Each row is a point on a tangle of strands that fork and nearly touch. The rows are in no order.
Points whose rows are less than 113 apart are linked; no others are. Some points are linked to none.
k48:   6 -23  -4  15  10  37 -34   0 -12  23 -13   1 -54  46 -17  31  24   8  -8  30 -34 -14 -10 -38  -7  30  -7  23 -11  34 -20 -17   2  30 -29   7 -11 -25
k710:  18  -9 -14  14  -4 -21  -7  12   5 -24  31 -18   4  35   4  17  41 -33  12   5  11 -15 -46  10 -40  14  -4   5 -29 -14  24 -41  -8  40 -34 -16 -20 -20
k315: -18   7  31  -2 -29 -57  29  34  26 -23  34 -35  39  13 -15  11  -9   9  11 -20  34  40  -8  25  -8  -2 -25   7 -29 -32 -45 -19 -33  37 -11  -4  -4  21
k522: -49  11  12  25   5  25  55 -64  17  -7 -14   0  38  26 -14 -12 -37  -2 -22  18   6   9  -6   4  -2 -19   5  -8   2  18 -18 -36 -37  32 -27   5 -10  -6
k150:  -7  16  15  27 -16  11 -16 -18  -7  13  14  26 -35  19 -37  30   0   3  14  30 -38  -1 -26 -24   0  10 -13 -16  -1 -18   7  14  -3  17  32 -22   7 -21
k720:  14  -7   2  27   0 -25 -22 -19  11   7   3  18  -3  12   2  -4  -4  44 -12  -2   2  14  -6  -6   7  21  10  12  -7 -44  -7  31  -4  22  39  -6 -15  -2
k563:  30   1  26  21  -1  21 -15   8   5 -17  -8  20 -55  41  12  -8 -24  41 -15  17  14   5  11  23  -4  -1   1 -16  -2 -35 -27  43 -11 -18  42  25   9  -3
k909: -11  12  17  18  33  58   3  25 -22  12  -5  29 -46  10  -1 -10  -5  19  -2  26  34   7  45  16  18 -19  15  -3  -9   5 -15  -3  14 -20  46  16   0  -5
k13:   0  11 -24 -11  27 -16 -43  30 -28  -2 -29  -5  -6 -16  27 -26  -3   5  26 -14  24   0  41   4  -8   1  13  41 -12  21  -8   3  11 -40   4   2  -5 -16
k217: -20  -9  38 -36 -17 -23  54   2  33 -15  24 -15  45  -7 -35  32  -7 -19  10  -3   9  -4 -49  -2 -29 -36 -26 -22  -8 -31  33  -8  -1  28  17 -30  55  19
k865: -20   7  -6 -36 -20 -61   9  37  16 -15  36 -41  55 -18 -11  -1  -3  -7  12 -34  20  47   1  19 -17   8 -26  -3  -3 -40 -21 -35 -31  27 -14  -4   4  31
k535: -31  29 -23 -16   9  17 -30   7 -37  10 -24  -7 -10  23  15  38  36 -14   9   4 -19 -35 -44 -14   0  -4   5 -11  -4  24  14   3  18 -35   9 -49  47 -31
k674: -51  -9  -6  17  29   3  -5 -49   6 -31 -36   4  -1  12  -2 -11 -22 -22  -2  -1  16   5   8  18  53 -24 -26 -15  19  10 -28 -39  18  13 -35   2  14  -9
k42:  63   3 -15  23  -1  37  13   0  15  20   1   9 -45   0  -1  -3  19  -7 -13  44  -6 -20   4  17 -20  -9  16 -34 -11  10 -23  -1 -23  16 -36  23 -73 -17
k214:  39   1  -6  27  23  31  17 -13  29  12  -1  18 -11  -4  20  -9  10  19 -33  23  -7  -2   7  16 -16   3  27 -11  -6  37 -22  -8 -12  31 -22  23 -54  -6
k849:  -5   7 -18   0   5  45  -2   6 -34   9 -10 -14 -15  14  39  15   5  19 -11  10  11  -5  30  14  54   1   5  22  -7  26 -27  13  15  -3 -13 -28  16   1
k234: -53 -14  24  -2 -10  10  59 -27  35  21  47   2  52 -27 -41  39 -19   2  -4  11 -23  21 -24 -17   6 -15 -17 -14  -3  26  20 -18  -2  23   4 -24   9  28
k480: -26   6 -16  40  37  15  -1 -61  -1  21  -3  33 -33   3 -30   7  20  13  -3  19 -34  24   7  -3  66   2 -38 -24   1  10 -36 -47 -13  11 -16  16   2 -14
k579:   1  10 -14 -33 -15  47  23 -27  -4  55  13  19  14 -33  18  -5  12  24 -43  15 -62   3 -12 -14  21  20  37 -14  -1  21  -2  18   0   4  -2   6  -3   3
k562: -47   1  15  23   3 -18 -33 -11 -24 -20 -18  21 -33  24 -28 -31 -13 -11  18   4  25  -4   8 -10 -12 -16 -17   8   7 -16   4  14   3 -31  35   6  -3 -21
k866:  12  11 -11  -8 -33 -41  -2 -20 -12 -15 -14 -14  22   6 -12 -27 -45  15  24 -22  22   8  12 -36   5 -40 -14  16  25 -58 -47  45 -33 -17  32 -11  16  29
k611: -14  -9  20  33 -12 -59   8  36  29 -22  32 -11  19  27  -3   4   9  16  -2 -18  22  23 -13  23 -19  21  -6  14 -26 -16 -19 -12 -18  43   4  14 -22   5
k806:  39 -13  24 -38   1  47  22  38 -21  27   7  11 -11 -36   6  -9 -12  31  12 -18   7  23  32   4  11   5  21  -9 -21 -28  15  49   5 -59  63   6   6  32
k294:  16 -23  34  29 -10 -14  -8  22  15 -21  56  15 -17 -15 -50  18  31  -8   7  -8 -32  11  -9  18 -29  23 -11 -27 -15  -7  35 -19  -1  29  15   2 -29 -15
k978: -30   0  -4  -5  15  26  26 -49   3 -14 -28 -28  39  16  -1 -11 -55  -6 -17  26  36  25  19  14  -7 -36  17  23  -1  -3 -37 -33 -23  15 -14  27   0  -9
k427: -44  19  -6  -3  -2  22 -14  18 -40  -7 -24   6 -16  27   9  18   6  -4   3  -1  -5 -22 -12  -3  19 -15  -1 -10  -2  25  27  20  24 -57  28 -33  36 -10
k873: -22  20   6  53  17  23  34 -52   7  -4  -6   0   7  23 -20   8 -18   0  -5  24  -7   5  -7   6  14  -9 -14 -19   2  32 -24 -48 -29  31 -37 -14 -15 -17
k484: -42  12  11  16  24 -21   1 -16  16   6   1 -14  21  45 -23  41  15  10  27  25  29  -3 -72 -14 -17   4 -14  -7  -1   2  15 -40  23  25  -3 -42  29  -3
k916:  -1 -36   8 -44  -8  14  17 -12  17  11  34 -11  47 -58 -18  14 -20 -18   1  -2 -29  17  -2  -1 -12   7  33  24  -7  11  50  16  19   8   2  -6   2   6
k824:   1  -7  26 -27 -31  23  30 -10   1 -10 -11  -2   9  14 -20 -20 -75 -25  18  13  16  -6   5 -15  -8 -41  -2  22   7 -36  -7  49 -12 -21  21  11  30  30
k469: -56  -6   2  10  32  16   4 -29 -11 -34 -31  -8   2  31   8 -22 -24  -2 -10  -3  22   4  28  16  73 -34   3  -7  14  -1 -57 -20  22 -14  -4  26  19   7
k557:  25 -14 -13   0  -2   0 -49  -4 -36   2  11 -17  -2  17   9  12  23   6  25   3  12  -1  -2 -10  -3  27  14  44 -29 -19  12  12   2  26  -2 -46 -14 -27
k389:  12  -5   4  21  15  18   0 -16  12  26  23  24 -24 -27 -18  34  34  42  11  20 -24  26   7  -8   7  32   6   1  -9  15   4 -15   5  54   2 -26 -14 -20
k460:  12  -6 -14 -14  17 -17 -28  14 -14  16 -19  19  -9 -33  26 -39  26  34  -7 -26   3 -18  35  -1  16  14  37  33 -15  42  -7  16  13 -39  14  10 -20  -6
k434:  36  36 -17 -34 -16 -17 -40  32 -10  -5 -28 -16  -9  -9  27 -32 -30 -43  14 -17  29   5   9  16 -33 -14 -32 -14  50   6 -38  -9 -13 -41 -32  71 -16  -1
k210:  -7   9  -3   0 -29 -28  28 -19  16   3  25  -6  52 -15  17   0  18 -42 -34  -6 -17  -3 -44   8 -16  17 -24 -24  20   6  22 -26  -6  13 -44   3 -28  13
k742:  46  -1 -13 -26 -15  14  18  15  20 -22  22 -22  16 -26  21   5  15 -53   2  -9 -25 -28 -35   2 -18   3  31  -1   1   9  36  -6  11   7 -19 -16   0 -11
k577:  66  -8  -3  29 -21   7   3   4   6 -11  12  -9 -34   7  11 -19  13 -45 -13  26   2 -27 -13  16 -19  -5   3 -15   2   0 -17   4 -19  16 -40  29 -75 -13
k263: -19   5  -9  23   9  30  -4  21 -33  15  -7   5 -37  30  37   4   2  36 -19  -1   0   0  42  21  58   5 -11  -9  13   8  -9  25  12 -39  12   0  23  33
k265:  37  13 -43 -43   5 -13 -21  39 -35  -3 -38 -20 -10  -7  40 -21  18 -43  -5  -3  18 -38   4  15 -25 -22  -7  -6 -10  -7  20   3   0 -41 -25   1  -4 -17
k243:  28   8  28  36 -13  -4 -13   9   5 -26 -23   0 -22  46   1 -12 -43  28   9   2  22  -5  12   6  -2 -16  13  17  -5 -34 -37  47  -8 -15  47  22   6   2
k968:  17  22 -23 -33   6  16  -9  25 -23  -7 -45 -46  29  22  34  -6 -42   7   2   2  35   7  34  19 -11 -26   2  20  -1 -12 -26   2 -15 -31  -3   1  40  -2
k796: -33 -10  25 -21   2 -45  37  16  32 -10   3 -19  49 -16 -23  25 -19  -3  12  -3  32  10 -14  -6 -17 -24 -39  -3   2 -22  17  -9   9  32  -7 -30  49  29
k486: -17  29  -3   7   8  14  18 -14  25  41   2  38  -2 -29 -13  23  21  48  -6   6 -54  -3 -38 -34   4   8  51 -18   9  28  -3   7  16   9  42 -10  24 -21
k706: -28 -14  20  22  -7 -44 -17  12  29 -17  25   2  14  45  -2  22  17  -2  -8 -15  -7 -15 -64 -11  -9  40 -16   6  -3  11  24   7  21  18  -9 -12  14  17
k513: -14  32 -24 -11  -3  20 -22   7 -32  28   5  12 -15  -7  -6  24  43   5   8   9 -26 -31 -35 -22   3  11  38   6  -8  47   0  12   8 -11  10 -26   1 -35
k622: -13  -1 -29 -10  -4  28 -29  34 -56  22 -25  -8 -59  26  21  28  42 -10   1  12  -5 -42   4  -8   5  -2  -9  17   2  43  16  -1  20 -38 -34  -3  -2  -8
k785:  11   2   0 -19 -23  26   2 -19  -6  31   7   1   9 -39  30   2   6   3 -32  -3 -37   2   4   2  38  28   6  -4  16  33   6  21  19   3 -30  -6 -10   9
k575:   1  -2   3   9  18  20  26 -26  24  12  -6  28   3 -19   0 -24  -8 -21 -26  18  -8  -5  12   4  -5  -2  15  -5   6  58  -1 -17  12   3 -14  27 -35  -6
k655: -10 -17 -25  10   6  17 -37   2  -7  17  -6 -14 -31  46 -21  27  40 -30   1  26 -13 -29 -39 -42 -45  18   0  17 -25  22   2 -25   2  29 -33  -7 -36 -31
k684:   3 -21 -28   6  13  -4 -24 -26 -20  37   0  32 -41 -44   9 -11  39  -6 -18  17  -8  -3  28  -2  24   0 -15  -2   3  25  -7 -21  14  -1 -35  15 -55 -24
k955: -24 -25  33 -16 -14   3  41 -25  35 -13 -24  -1  21  16 -38 -18 -82 -11  11   9  10  -1  -5 -25 -24 -40  -3  17  27  -7 -10  37  -1   3  -2  28  35  33
k84: -17  21  -9   1 -19  -7 -13  11 -34  -4   1   6   3  11  15 -42 -11   7 -19  -9  15   1  38  11  14   7 -10  -6   6 -31 -13  43 -16 -51  30  22   2  15
k130:  -6  -8  -5 -41  -1 -34  12  17  21   8  34 -36  76 -39  16  19  28   7  -4 -38   4   9 -28   3  -2  25  19  14  -7   7  31  -8  20  15 -15 -33  14  31
k891:  40   2  12  -9   2  23   0  14   8  15  23   9 -25 -28 -14  36  50  30   7   1 -40 -15  -3  -1   3  36  27   1   7  44   8  12  13  38 -28 -19 -11  -8
k713:  10   9  25  -9 -28  34  27  -9  -2  -5 -12  -5   1  16  -4  14 -57 -24  21  15   4  -8 -10 -21  12 -51   7  12  -6 -33   3  41  12  -3  31 -36  25   9
k946:   2 -10 -34  18  22  -5   3 -26  -3  24 -35  -7 -10   2  29  12  22 -25 -14  24  15 -11 -32  -1  39 -27 -27 -11  15  41 -23 -60  18  18 -87   3 -26 -11
k146:  15 -27  -8 -52 -13  -8   4   0   9   8  16 -34  62 -62  10   2  -4  -1   5 -44 -29  14  -5  -9   2  30  40  31   2  12  44  17  10  -8 -15 -12   5  20
k676: -35   1 -18  25  46  37  -5 -20 -14 -12 -11  12 -30  38   2 -16  10  38 -27  10  22  15  34  21  76 -37  16 -16  -8 -20 -53 -28  13  -2  26  45   5   2
k267:   1   8 -38 -16  -3  10 -34  34 -53   1 -16 -13 -35  29  34   1  37 -31  -2  -3   3 -42  -2  10 -22 -16  -7  -3 -14   5  24   7   7 -46 -16  -9 -11 -14
k734:  -1 -18  15  42  -2 -41 -14  -4  24  -6  26  12   6  19 -19   1  10  38 -17  -3   4  20  -9   0 -10  27 -10  14  -9 -24  -1   4 -16  42  14   5 -22   6
k102:  20  -9 -18  15  -3  -4 -11  13   2  19  45 -16 -10  25 -30  37  71 -21  18  14 -20 -22 -50 -20 -40  33  12   4 -31   7  18 -36  -9  38 -26 -10 -42 -16
k680:   6  12   0   6 -13 -35 -33  -9  13 -26 -12 -14  -2 -16   0 -28 -35 -23   5   0  15  17  21  24 -22   3 -35  -8  60  22 -44  -9 -11  -8 -41  61 -14   1
k179:  -6 -35  -5 -14   5  33 -47   8 -31  11 -31   1 -59  39  15  15  32   9 -15  -5 -14 -31   5 -27   5  20  -2  44 -18  42  -8   2  14 -12 -18   6  -5 -14
k899: -40   5  20  29  -1 -32   3  -1  25   5  45   0  22  19 -30  36  18   6  14   7   2  -1 -62 -13 -10  15  -7  -2  -8   8  22 -14  22  28  21 -26   8  11
k233:  40   6 -12 -25   0  16  12  11  11 -17 -17 -27  34  -2  23   1 -10 -40   0   7   4 -15 -11  12 -37  -9  14  10 -12 -15  21  -4  -6  25 -22 -13  20  -9
k523:  22   1  -4   8  -6 -38  -2   7   9 -37  16 -22  20  14   0   6  11 -34  26 -12  25   1 -31  14 -26  10   0   5 -11 -59  20 -47 -16  34   0 -28  25  -8
k551:  55  23 -44 -36 -13 -31 -45  36 -26 -17 -36 -32 -11  -6  40 -20   5 -46  11 -29  -8 -17   5  11 -17   4 -11 -16   9 -30  -5 -16 -23 -42 -14  16  18  -9
k357:   3   7 -22 -28   2  40   1  18 -27  -5 -25 -44  13  12  50   7 -27   4 -10   7  39   3  45  23  31 -19   8  30  -2  16 -27   4   3 -37 -16  -1  36   2
k525:  37  19 -21 -40 -15 -27 -54  35 -16 -25 -41 -26  -7  -2  41 -13 -26 -24  24 -28   0   5  26  14 -12   6 -31 -12  28   3 -10  18 -10 -53 -16  25  15  12
k644:  26 -25 -12  -5  15 -29 -36  13   0   0  -4 -14  -4 -44  22   4  16  -7   8 -11   7   0  31   1  -5  25   0  28  15  39   9  -3  27   7 -45   6 -28 -10
k377:  43   0 -11 -17 -17   4  -3  13   4   7  17 -13  -2 -13  18  18  44 -18   3  -9 -22 -36 -33  -3  -3  23  30   3   1  37  16  10   8  24 -52 -26 -29  -4
k216:  -1   7  -9 -11  36  33  -5  27 -19  24 -16  34 -66  15  21 -13  55  60   1 -17   0 -44  28  -7  35  -8  47  15 -18  55  -3  -7   7 -21   9  20   2   0
k332:   7  12  -7   6 -30 -42  -7 -10   8 -35   3   6   4   2 -12 -57 -34  -1  13 -36 -11  -3  -1 -32  10   0   2  -7  27 -58 -30  45 -40 -26  45  21  12  33
k559:  37  -6  18 -43 -16  46   4   8 -27  15   0  -1  -7 -36  21  -7   7  13 -15 -19 -32  -7  17  10  33  21  28   6   0  31  12  49  11 -29  -5  -7  -2  18
k38:  -7  -2  32  13 -33 -16  61  -1  35 -44  37 -16  31  10 -19 -27 -18 -38  -2 -15  -6   9 -21  15 -30 -12  13  -3 -11 -31  11 -16 -46  30   7  25  -7  19
k582:  29  -4  19  -3  13  34  -5   1  20   0   3  37 -54  11  23 -14 -13  42 -18  19  -9  27  12  17 -12  15 -12 -39  10 -33 -17  31  -3  -6  21  12   5 -12
k66:  15  -1 -29 -16  23 -44 -51  18   3 -23 -16 -21  16 -17   6  -4 -11  -6  26 -17  14   9  21  -2 -31  10   0  37   5   3   0  -3   5   8  -7  -5   3 -20
k36:  24 -37 -13  -4   0 -47 -30  14   8   4   4 -11 -11 -39   8  10  28 -34   3  -1   0 -10  -3  -2 -28  11 -29  10  17  28  27 -17  25  13 -62  19 -46 -12
k437:  19   4  -5  -7 -11 -34   1  25  43 -15  -3 -15  35 -15  -4 -23 -54  15  23 -43 -22  13  10 -32 -16  -2  19  17  17   1  -9  26  -8 -11  35  23   7  39
k73: -29  13   0  12  22   2  -6 -25   4  -7 -28  -2   5  27   0  22 -10  -1  16  23  25  -7 -30  -9   6  -6  -3   3 -10   6   4 -19  23  26 -11 -50  29 -24
k171:  40  -9  16 -21  -2  19  -8   9 -13   1   6  12  -8 -53 -11 -17  -8  13  14 -21 -15  15  24  -3   9   5  30  -2 -13 -35  26  45  13 -35  63 -11 -11   1
k373:  -7  23  -9 -30  -1  34  29 -13  12  41   6  33   3 -33   4   2  11  42 -25  -3 -51  -5 -20 -20  17   5  45 -17  -2  12  14  33   3 -23  55  -9  18  -8
k408:   6   5  16 -19 -18  15  38 -22  17 -21  -8 -15  26  12 -13  21 -31 -31  17   4   6 -24 -45 -22 -18 -38  -2  -7   4 -47  36  12  -3  24  20 -41  53   1
k191: -13 -23 -32  -6  22 -53 -66   2  -6 -12 -27 -28  11  17  16  10  -8  14  19 -14  22  15  17 -12 -10  20 -30  43   5  -8 -13 -16   8   7 -22 -12  25 -10
k449: -25   1  11 -14  22 -70  15  14  23  -6 -19 -16  45  -1 -41   8  -2  16   5 -14  46   7  -6   0 -29 -18 -51 -16  17 -38   7 -22 -13  45  -4 -19  60  29
k527:   6   9  34  30 -17  -6   7  -7  22 -44 -22  -8   6  46  -2 -25 -46  -6  -6   4  12 -13  -8  11 -11  -5  11   5  13  -9 -20  25  -2  10   7  11   8   0
k533:  44 -10  -4  27 -10 -33 -10   8  13 -15  -4  -4 -12  -6  -2 -23  -2 -40  -3  20  24  -9   2  20 -42 -15 -16 -14  18  17 -16 -13 -15  -1 -61  57 -81 -15
k547:  -4  10 -27 -19   6 -25  27  -5  20   2 -20 -34  74   4   6 -15  -9 -11  -6  -2  21  19  -4  21 -70 -16   0  10 -11 -27   2 -52 -45  42 -17  18   7   0
k92: -39   2  25   4  -8 -19  54  -2  41 -33 -24 -19  51  33  -8  -5 -35  -7 -17  -7  12  -2 -33   8 -39 -11   2 -15  10   5  10 -17  -2  32 -27  14  24  14
k112:   4 -33   4  26   1 -32   0  -3   6   9  33   8  -4 -20 -23  19  40 -17 -10   2 -14   1  -8  14 -24  15 -39 -16  -3  37  26 -41  -3  15 -58   8 -64  -8
k499: -33  19 -14  -2  -7   5   5  24 -36   3 -11 -17  27  29  14 -33 -33  14  -5 -12  40  10  57  -3  17 -20  -8   2  16 -17  -6  24 -19 -72  29  24  18  37
k573:  13  16  -6   4 -28 -27 -23   7 -11 -26   3  11  -5  10  17 -54 -14  -9 -12 -20 -12 -10   9   6  15  32   2 -10   3 -41 -18  35 -31 -45  24  34  -5  12
k392: -30  19  -1  20   8  34  -4  28 -23  22   1  35 -63  28   9   8  14  27 -16  11 -33  -6  18  -1  41   8 -13 -27  17   8  -3  16  18 -33  28  10  35  17
k177:   5 -10 -13  -1   3   2 -11 -35 -22  24  14  28   3 -68 -10 -17  20 -13 -19  14 -13  24  37  14  12  22 -18 -21  10  -2  12  -8   2   6 -15  -7 -53 -11
k807:   3  -2  33  17 -17   2  50  20  45 -19  37  10  18   2 -11  -6 -15 -12 -25  -3 -31   1  -6  17 -26  10  15 -19  -7  16  21   2 -10  25  -4  24 -26   9
k986: -17  -8 -13  -5  29 -63 -37  11  14   0 -23 -19  21   6 -18  17   7   4  19  -6  41   6  -1   7 -33  23 -50   7  16 -26  15 -33   4  41 -17 -16  44  -1
k847:  -5  20 -13 -11  12  12  -7  -3 -16  45  12  36 -21 -27 -25  30  62  39  16   3 -37 -35 -25 -28  -1   8  59   4   6  41  -5   5   5   1  28 -15   7 -33
k534: -12  -4 -18 -12  24  -1  -8  16 -16  18 -23  28 -31  -7  38 -26  42  34 -18 -29  -3 -32  29  -3  45   3  30  19  -9  57  -8   2  23 -46  -6  21  -1   4
k568:  36  -3  11 -22 -13  25  -6   0   5  -7   8  -5  11 -26  11 -18 -35 -29   0   6  -1   7  38  17  -9  17   1  10  14  -1  -8  21  -4 -12  -9  23 -17   6
k831:  -8  12 -13  10  -6 -47  -7  -8  19   0  10  -3  34   4  26  -2  23 -20 -32 -12 -10 -20 -46   4  -6  38  -3  -5  16  25  16   2  20   3 -31  -4  -3  11
k247:  17 -18   6  22 -13  -9 -34 -18 -22  18  -6  16 -42  14  -4  13   5  38   8  -2   0  10   6 -27  22   0  -5  24 -23 -56   3  37   8  -5  55 -24   0  -1
k596: -47   9  -1  -5  21  -5  -6  23 -27 -16 -40   1 -12   9  22  -2 -28   4   6 -15  17 -15  21 -10  24 -24  -5   5   0  24  13  18  30 -64  21  -9  44  10
k320:  25 -14  27  -1  -9  10  -9  -8   0 -15  29   8   1 -45 -34  16   3 -19  18 -14 -28   9 -12 -14  17   5  20 -10   8 -33  34  31  19   0  54 -36   3  -5
k570:  -7 -34  25  34  -5 -20  -4  15   7   7  58  14 -17   2 -47  26  45   0 -10  -3 -27  12 -13  15 -30  34 -40 -21 -36  15  20 -48 -20  23 -22   8 -52 -14
k65:  20  19 -30 -24 -16 -40  -1  -4   7 -28 -44 -29  33  10  -1 -20 -44  -7  24 -26  21   3 -11 -26 -21 -33 -12   7  11 -64 -17  11 -35   1  27 -16  54  18
k68:  31   6   8 -40 -12   0   0  27 -13 -24 -25 -23  11 -22   6  -3 -47 -25  40 -25 -10  -4   9 -15  -6 -16   9  21 -10 -22  17  40   3 -55  40 -10  38  15
k433:  -8   4 -11   7  21  19  -2  -8  -3   7 -14  16 -16 -18  20 -15  -2 -31 -15  20  13  -7  27  12  18 -16  -3   4   2  47 -12 -20  27 -17 -27  13 -27 -16
k703:   9   1 -16 -44 -16  53  16 -14 -17  23  18   9  20 -26   6 -22 -10 -56 -12  21 -25  -6  -3   3 -22 -17  36   1 -17  12  23   4  -3 -29   0  18 -32  -9
k313:  -4  20  15  16  -8  22 -19   9  -9  16   4  32 -41  14 -13  17   9  16  -6  11 -53 -12 -18 -14  19  24   3 -26   1   6   4  48  14 -15  33 -11  20 -12
k826:  25 -32  15  15  -9  -3 -30   9   9 -25  52  15 -17 -22 -38  24  43 -19  16 -23 -41  -4 -30  -6  -3  38  27  -9  -2 -32  38   1  12  11  40 -14 -11 -11
k417: -22   2  34   5 -20  -5  45 -11  41 -46 -24  -7  27  28 -11 -33 -55 -18  -2  -2   9  -2 -15  -1 -30 -17   6  -4  26   2  -9  23 -14  16 -13  33  28  13
k896:  11   3   0  -6  38  46  19  31 -23  19  -6  23 -38   7  34 -10  40  74  11 -20  33  -7  52   2  48 -14  39  22 -15  25   4  -7   6 -34  42   9  16  16
k848: -12 -26  24 -10 -21  16  29 -24  23  16  40   6  41 -51 -29  12 -20  -3 -12   2 -28  23   5 -17   5  12   2  -6   6   3  30   9  -2  21   4 -12  -7  16
k762: -17  19 -24 -38 -12  29   4  30 -35  -1 -33 -38  31  30  20 -22 -53  -1  12  -4  44   4  35   5 -17 -32   5  10  -1 -33 -13   3 -29 -55  21  30  44  26
k47: -45 -11   3  15   5 -41 -22 -35  10 -25 -28   2  -8  -6   1 -23 -21 -13 -13 -12  14   6  19   8  17   9 -49 -11  48  20 -24  -6   7  -4 -46  33   9   3
k204:   8   0  -4   2   6  18 -14   0 -22  38 -11  31 -62   5  17   4  20  72  11  -3  -1  12  13 -14  15  -6  18   1 -21 -27   8  18  13  -6  57 -26   9 -13
k304:  34  -5 -26 -10 -26 -35   5 -17 -10   4  24 -18  39 -30  25 -18  17 -42 -17 -10  -4   0 -19  12  -6  13 -15  -8  17 -24  13 -21  -7  18 -49   1 -45  -8
k155:  18  -9  16  30  11   8  29 -28  32  15  18  30 -19 -17 -18  22   1  58   2  25 -17  42   2  -2 -11   4  -5 -27  -6 -29   4 -12 -10  44  21 -19 -14 -18
k168:  -4  10   8   5  25  53  27  13 -11  33  -3  27 -54  -1  11   7   5  58  14  10  26  18  41  -5  41 -33  16  -3 -14  -8  -3  10  30 -19  67  -3  21   9
k32: -36   5  22  33  26  17 -14 -10 -21  -6 -15  26 -38  23 -28 -17 -16   9   6  28  36   3  35   5   6 -17  -3   8  -9  -7 -13  -6  12 -14  37   6 -12 -22
k836: -10  -4  11  17  -4 -30 -41 -13  -5 -25   6  16 -13  11 -23 -24  11 -38   0   3  -4 -13  -2   2 -30  17 -16  -4  10  -8  18   2  -2  -1  -3  18 -17 -24
k286: -25  -3 -20 -10   0 -54  -1   6  21   1  19 -27  66 -19  16   1   5   9   1 -17  21  30   2   5  -3  33 -10  22   2 -15  -1 -17  -1  22 -27 -22  -4  19
k721:  21 -38  23  -6  -9  28  35 -21  32  34   4  13   4 -27 -11  18 -46  34  -1  16  -7  20  18 -28  28 -34  11  22  -6 -13 -11  38  19  22  27 -22  11  33
k541: -19 -11  -3  22  53  39  -5  42 -25  10  -6  23 -45  12  14 -13  33 -17   8  -7  36 -13  48  31  44 -10  -5  -6   7  38 -13 -28  38 -43   2  62  -7  21
k187: -28   6 -18  29  44  35 -11 -45  -5  -3  -7  31 -37  26 -11  -2  14  31 -15  23 -14  30  24  18  73 -25 -15 -31  -4 -14 -48 -40  -5   6   7  34   9 -13
k256: -31   0  49   1 -40 -26  74   7  26 -21  44 -13  37  21 -32  10  -6 -26   8 -13  12  10 -60   0 -16 -28  -9 -17 -33 -35   6 -23 -21  29  16 -10  15  29
k380: -23   8  24  14  -2 -14  43 -11   5 -17  32 -11  34  -2 -36  16  15 -21  16  -6  25  17 -18  22 -38 -14 -39 -24 -41  -6  29 -55 -40  21 -16 -30 -15 -21
k813:  32  -6  18 -36  -4  50  18  45 -40  26   9  -3  -4 -29  30 -10  11  21  -1 -27   7   4  58  15  27  26  17   3  -6  15  15  37  -2 -62  26  18   6  37
k8:  10   7  13  25   2  10  33   4  41   9  26  29   7 -25 -20  14  18  -9 -26  13 -50 -10 -23  -1 -25  10  13 -33   7  58  21 -15  11  14  -5  20 -37 -11
k194:   7  14  -4 -14  15   4  -1   4  -2 -19 -41 -15  15  13  22  11 -12  -5   8   7  16 -13 -11   4 -17  -7   7  11 -11  -3  18   9  17  11  -6 -45  38 -18
k781:  -2  24  11  43  -6   9  27 -46   5  33  -1  28 -25  -2 -47  27 -16  34  14  41 -13  26  -4 -27  17 -20 -20 -21   1 -31 -15  -4 -14  33  31 -38   0  -9
k850:  11   3 -21  -6 -13 -14 -21 -34 -23   6  21  -5  26 -44   6 -15  13 -32  -8   1  -5  16  14  18   2  27 -12  -1  11 -27  12   1  -7   5 -26 -21 -41 -16
k420: -29   3  11  43   7  11   6 -59   4   4   9  21  -7   7 -31  20 -12  20  14  30   5  25   9 -10  53  -1 -42 -12   8  -4 -23 -22 -21  32  -9 -28   5  -1

A fork is a point with three links. Follow the links from the first point to the second and name the forks in between, in order.
k562; k807 => k168 > k66 > k217
k813; k896 => k66
k563; k304 => k417 > k217 > k575
k233; k469 => k781 > k420
k38; k191 => k217
k713; k13 => k217 > k66
k315; k896 => k168

A fork is a point with three links, a tip a point with one. Leave the first point through the second and follow the links. Name the first fork or tip that comes.
k315; k611 => k168
k781; k150 => k65
k373; k486 => k596
k84; k499 => k781
k680; k434 => k523
k826; k294 => k66
k891; k377 => k575
k720; k734 => k234
k710; k102 => k420
